Each row is a point on a landscape with many peaks, with its height.
A climber steps from a point to the highest of its 2 nearest points, and stops where none of them is higher. Distance is the straight distance between rows; heights are no part of it.
q466 (h 479): [175 112  82 114 126 157  93 180  95 123  65  97 126 181 140 122  85  99
 114 190 158]
q901 (h 482): [125 145 135 130 139  93 136  89 131 136 147 112 139 119 148 156 158 153
  87 125 118]
q941 (h 287): [ 75 109 152 122 117 108 147 119 155 128 174 146 110  99 122 124 138 144
 158  92 104]
q132 (h 20): [166 140  98 135  99 121 121 151 138 139  86 136 158 176 157 197  80 120
 108 125 150]
q799 (h 468): [ 84 141 130 143 104  46 116 144 149 198 170 128 142  69 107 176 204 144
 185  52  97]
q228 (h 506): [111 148 142 125 167 158 156 103 118 119 148 103  87  89 145 101 139 125
  82 118 121]
q131 (h 259): [ 92 175 172 117 174 120 167  91 159 148 176 136 108 133  90 125 161 140
 172  92  92]
q490 (h 260): [147 130 136 105 122 120 143  85 117 129 142 118  84 131 108  93 144 128
 113 148 111]
q177 (h 291): [158 111  88 142  71  98 128 150 147 134  85 168 183 127 160 152 117 140
 137 124 171]
q724 (h 471): [197 128  88 148 129 176  90 172  69 146  72  84 122 178 120  79  88 102
 122 210 135]
q465 (h 104): [105 179 164 138 120  75 131  98 128 127 150 114 138  94 126 154 146 147
 151  69 109]
q826 (h 604): [109 179 132 128 147 186 168  76 110 122 174 106  82 110 114  76 139 114
  83 106 114]
q772 (h 379): [113 157 147 149  89  68  91 154 145 161 168 154 155 116 149 178 141 158
 172  80 146]
q949 (h 190): [101 109 159 133  85 141 126 137 154 141 147 135 113 127 147 130 105 154
 144 104 122]
q50 (h 505): [120  90 100 126 141 189  92 117  67 111 119  90  92 137 140  94  70 132
  96 142 103]
q480 (h 192): [ 92 139 156 159 121 128 158 124 149 109 190 141 151 127 130 156 136 118
 112 106 108]
q660 (h 194): [ 50 165 140 131 158 117 169  94 170 116 196 141 151  81  97  88 186 138
 146  67  79]
q459 (h 521): [175 130 136 129 115  99 117 138 163 133  86 101 140 121 142 126 103 126
 156 112 181]
q441 (h 81): [133 136 163 123 120 135 145 118 136  95 101 118 122 100 122 122 128 137
  98 117  96]
q885 (h 470): [155 127 132 132 116 168 113 156  92  71 103 110 127 151 116  96 101 109
 106 174 135]
q44 (h 311): [128 119 121 144  91  98 131 147 120 138 110 150 143 151 167 158 108 148
 159 117 167]
q881 (h 396): [156 150  78 131  84  52 106 166 163 176  95 206 191 133 168 190 122 117
 179 112 168]
q340 (h 238): [116 159 171 123 160 162 134  89 145  99 191 129 120 121 109  94 136 125
 118 152  87]
q217 (h 465): [155 110  78 104 140 172  88 172  55 127  67  83  94 154 144 123  80  82
  85 171 133]
q779 (h 353): [139 110 118 119  97 147 118 131 112 139  96 124 123 157 153 151  79 143
 156 131 168]
q261 (h 446): [148  95 113 111 127 196  95 143  85  79  93  92 115 133 100  76 108 102
  87 193  85]
q377 (h 438): [146  64 119 128 137 168 101  99  84 122 122 119 105 122 135 136  73 121
 138 137 105]
q902 (h 469): [193  86  67 119 142 176  41 184  91 124  53 126 160 142 154 115  74 112
 100 194 125]
q687 (h 522): [167 104 121 103 150 179  91 151  65 139 107 113  62 135 114  95 117 117
  96 201 111]
q511 (h 407): [149 152  99 135  95  25 113 175 153 172  94 174 197 113 147 194 157 123
 193  72 163]
q721 (h 439): [ 94 102 141 137  90  79 134 153 167 148 157 146 135  89 124 147 165 134
 155  74 131]
q989 (h 222): [106 175 158 138 136 142 151 108 143  92 193 128 131 145 113 122 130 120
  82 122  98]
q880 (h 572): [104 122 156 141 109  83 134 124 163 192 164 136 134  88  97 149 200 165
 162  64 122]
q478 (h 124): [ 75 169 148 158 116  73 137 128 122 133 176 129 159  67 115 153 154 140
 178  45 107]
q338 (h 269): [125 135 150 133 143 106 144 122 165 124 138 122 150 171 120 137 136 134
 150 155 131]
q245 (h 433): [166 106 131 107 153 158 121 109 108  87 105  89  97 132  91  76 136 105
  82 174  83]
q924 (h 457): [157 120 134 114 139 174 143 143  80 140  91 117  72 137 121 127 121 111
 119 170 128]
q679 (h 25): [134 150 171 152 120 106 126 173 152 123 126 148 137 128 138 146 146 137
 111 106 158]
q592 (h 251): [135 110 135 124 124 172 116  89  94 123 147 129  91 147 109  88 125 145
 100 158 105]
q804 (h 545): [192 105 107 141 119 115 129 132 143 154  94 106 127 128 148 108 105 114
 126 149 166]
q303 (h 390): [159  74 104 124 108 176  94 127 102 137 105 107 120 159 127 145  67 119
 131 143 153]
q23 (h 217): [ 67 184 158 140 157  94 151 112 170 156 194 109 146 115 107 140 164 132
 176  75 104]
q867 (h 520): [138 114 110 116 125 131 116 166 124  92  95 121 141 174 149 118  91 116
 133 178 152]
q505 (h 422): [172  89 136 106 141 157 123 116 144 119 115  85 100 148  98  85 104 107
 126 153 110]
q401 (h 429): [ 89 142 137 121 130  91 165  82 127 126 184 157 112  88 120 123 198 132
  99 104 107]
q83 (h 590): [132 124 109 124 143 129 119 110  87 126 112 108 123 153 159 150 100 143
 106 166 127]
q149 (h 79): [ 79 184 160 115 162 147 156  95 131 127 179 129 100 139 109 117 179 139
 113 135 149]
q176 (h 417): [198  71 106 127 123 145 111 140 132 116  83 151 146 127 127 165 101  99
 116 143 133]
q307 (h 378): [137  86 141 126 149 152 146 113 163 134 121 128 118 143 102 106 125 135
 133 126 101]
q708 (h 387): [102 137 127 158 137  39 145 151 147 146 143 135 185  94 135 150 168 121
 192  83 148]
q156 (h 571): [ 97 137 137 144 142  98 168  96 118 123 162 157 134  94 137 117 184 144
 127 152 133]
q761 (h 466): [205  97  36 125 112 159  66 180 107 139  48 168 166 164 162 134  60 111
 113 182 136]
q499 (h 541): [102 142 121 108 171 221 114  93  77 118 164 107  86 141 112  64 129 134
  57 179  96]
q581 (h 442): [109 120 119 112 167 198 124  88 105 104 129  72 100 107 132  97 128 129
  80 139 125]
q595 (h 523): [144 145 145 146 135 118 119 111 127 147 115 128 143 131 155 176 120 159
 109 134 122]
q435 (h 319): [ 93 123 132 146 152  58 132 115 141 128 150 131 152 111 141 123 136 150
 171 112 141]
q380 (h 555): [ 94 186 115 102 176 228 155  74  85 118 161 116  66 132  98  54 138 113
  67 136  94]
q489 (h 23): [163 148 149 149 108 114 112 191 158 129 121 152 154 135 147 179 105 120
 131 109 166]
q40 (h 157): [ 40 173 157 141 118  96 150 137 142 117 183 153 150  80 108 129 175 149
 153  53  83]
q118 (h 252): [135 155 172 131 152 146 125  88 151 122 154 104 128 152 109 134 128 140
 133 150 119]
q467 (h 228): [115 112 164 121 140 115 113 141 144  98 161 127 106 126 132  87 115 137
 110 108 153]
q697 (h 162): [129 137 145 171 103 107 158 135 157 129 153 136 169 117 126 174 124 120
 128  82 107]
q445 (h 589): [ 58 122 147 119 140 142 156 117 107 122 152 155  88 112 137 112 136 155
 127 109 115]
q88 (h 441): [168  73 119 140 113 169 105 138 117 125  79 137 131 138 128 151 128 134
  80 143 123]
q185 (h 579): [165 102  83 116 132 114 107 184 154 105  74 162 172 159 154 137  97 110
 138 170 175]
q767 (h 338): [158  88 126 142 123  96 156  95 146 114 116 130 140  84 122 124 155 119
 135 113 143]
q320 (h 308): [146  87 101 154  96  92 125 112 164 134 112 136 167 106 145 132 137 141
 152 101 163]
q374 (h 232): [ 72 112 145 104 149 140 158 127 110  89 130 133 103 127 135 116 116 118
 140 142 111]
q735 (h 432): [171 109  52 111  96 150  99 172 143 137  41 172 170 168 156 161  61 120
 151 124 167]
q392 (h 380): [164  88 122 132 136 106 148 137 137 101  99 135 141 106 131 158 127 104
 109 127 134]
q407 (h 454): [161  83  72 120 110 170  86 178 124 124  44 154 150 175 151 135  57 127
 123 150 130]
q528 (h 35): [124 149 169 152 138 154 159 147 121 120 135 132 110 138 121 141 144 141
 107 113 157]
q117 (h 537): [141  98  89 122 138 157  89 105  53 104  88  76 119 154 135 126  89 139
 105 163 132]
q304 (h 395): [ 72 151 140 144 156  98 162  83 130 135 176 136 146 115 131  97 173 164
 163 111 128]
q165 (h 216): [ 82 173 153 135 171 130 154  79 160 105 210 141 146  96 108  93 156 137
 128 113  80]
q738 (h 125): [ 85 116 136  85 163 169 154 101 105  84 139 131  88 136  91  93 132 115
 127 151  86]
q172 (h 293): [133 135 155  95 107 129 147 113 132 127 128 114  85 114 127 110 134 119
 151 156 145]
q700 (h 533): [127  99 111 115 157 200  81 127  67 137 150  96  80 152 109  85 126 121
  72 196 104]
q233 (h 92): [127 161 165 120 135 111 151  88 132 109 123 105 118  95 111 134 134 133
 138  87 105]
q488 (h 348): [107 104 122 133  88  90 145 151 179 162 120 124 144 111 136 182 145 120
 168  61 168]
q662 (h 467): [217 106  40 147 131 173  65 192  65 155  67  92 144 194 129  97  69  93
 101 205 135]
q608 (h 21): [156 154 135 147  98 112 132 151 158 120 114 118 173 162 139 168 110 101
 126 132 148]
q51 (h 420): [172 136  50 107  85 104  92 175 172 155  53 205 159 147 174 156  76 124
 160  97 184]
q983 (h 101): [ 79 162 142  72 173 165 158  77 121  99 176 143  73 140  80  75 157 113
 118 135 100]
q130 (h 462): [180  57  88 138 135 178  83 160 109 126  73 129 125 144 135 115  97 122
  92 188 116]
q234 (h 363): [143 120 142 103  88 140 140 150 105 122 110 143  84 132 139 128 124 107
 124 169 141]
q955 (h 434): [137 135 109 149 121  48 153 165 163 153 104 149 181 123 148 167 148 121
 163 108 152]
q456 (h 312): [100 127 154 123 164 108 175 109 168 143 144 120 121 141  97 118 151 137
 147 127 103]
q747 (h 90): [ 68 185 163  90 148 121 166  85 133  97 179 133 104 138  78  97 168 116
 129 126 109]
q713 (h 414): [110 137 132 148  85  42 107 151 149 191 142 160 164 103 121 182 165 155
 194  58 115]
q360 (h 58): [ 91 168 164 136 150 131 163 120 123 145 166 132 105 109 122 142 171 138
 132  90 163]
q659 (h 242): [125 114 155 127 142 159 101 128 123 111 148 126  98 139 134 108  98 139
  97 144 121]
q150 (h 431): [ 92 137 134 134 115  89 148  93 166 143 160 114 137  97 119 138 187 141
  99 104 113]
q8 (h 483): [148 148 145 133 105  66 123 125 145 142 120 117 147 116 140 148 155 141
 169 128 186]
q222 (h 385): [112 153 152 121  88 100 152 128 140 151 141 127 129 101 136 134 154 122
 169 127 157]

Where does a climber stop that starts at each point below?
q489 -> q445
q659 -> q826
q177 -> q83
q320 -> q902

Call two points neighbours if one is among the 2 nearest of the other. Go from one point of each pair to the other, from neighbour to neighbour, staying as high as possible. Name the lowest point that can't be avoided.
q466, q83 -> q217
q902, q955 -> q881
q466, q156 -> q401
q826, q804 -> q172
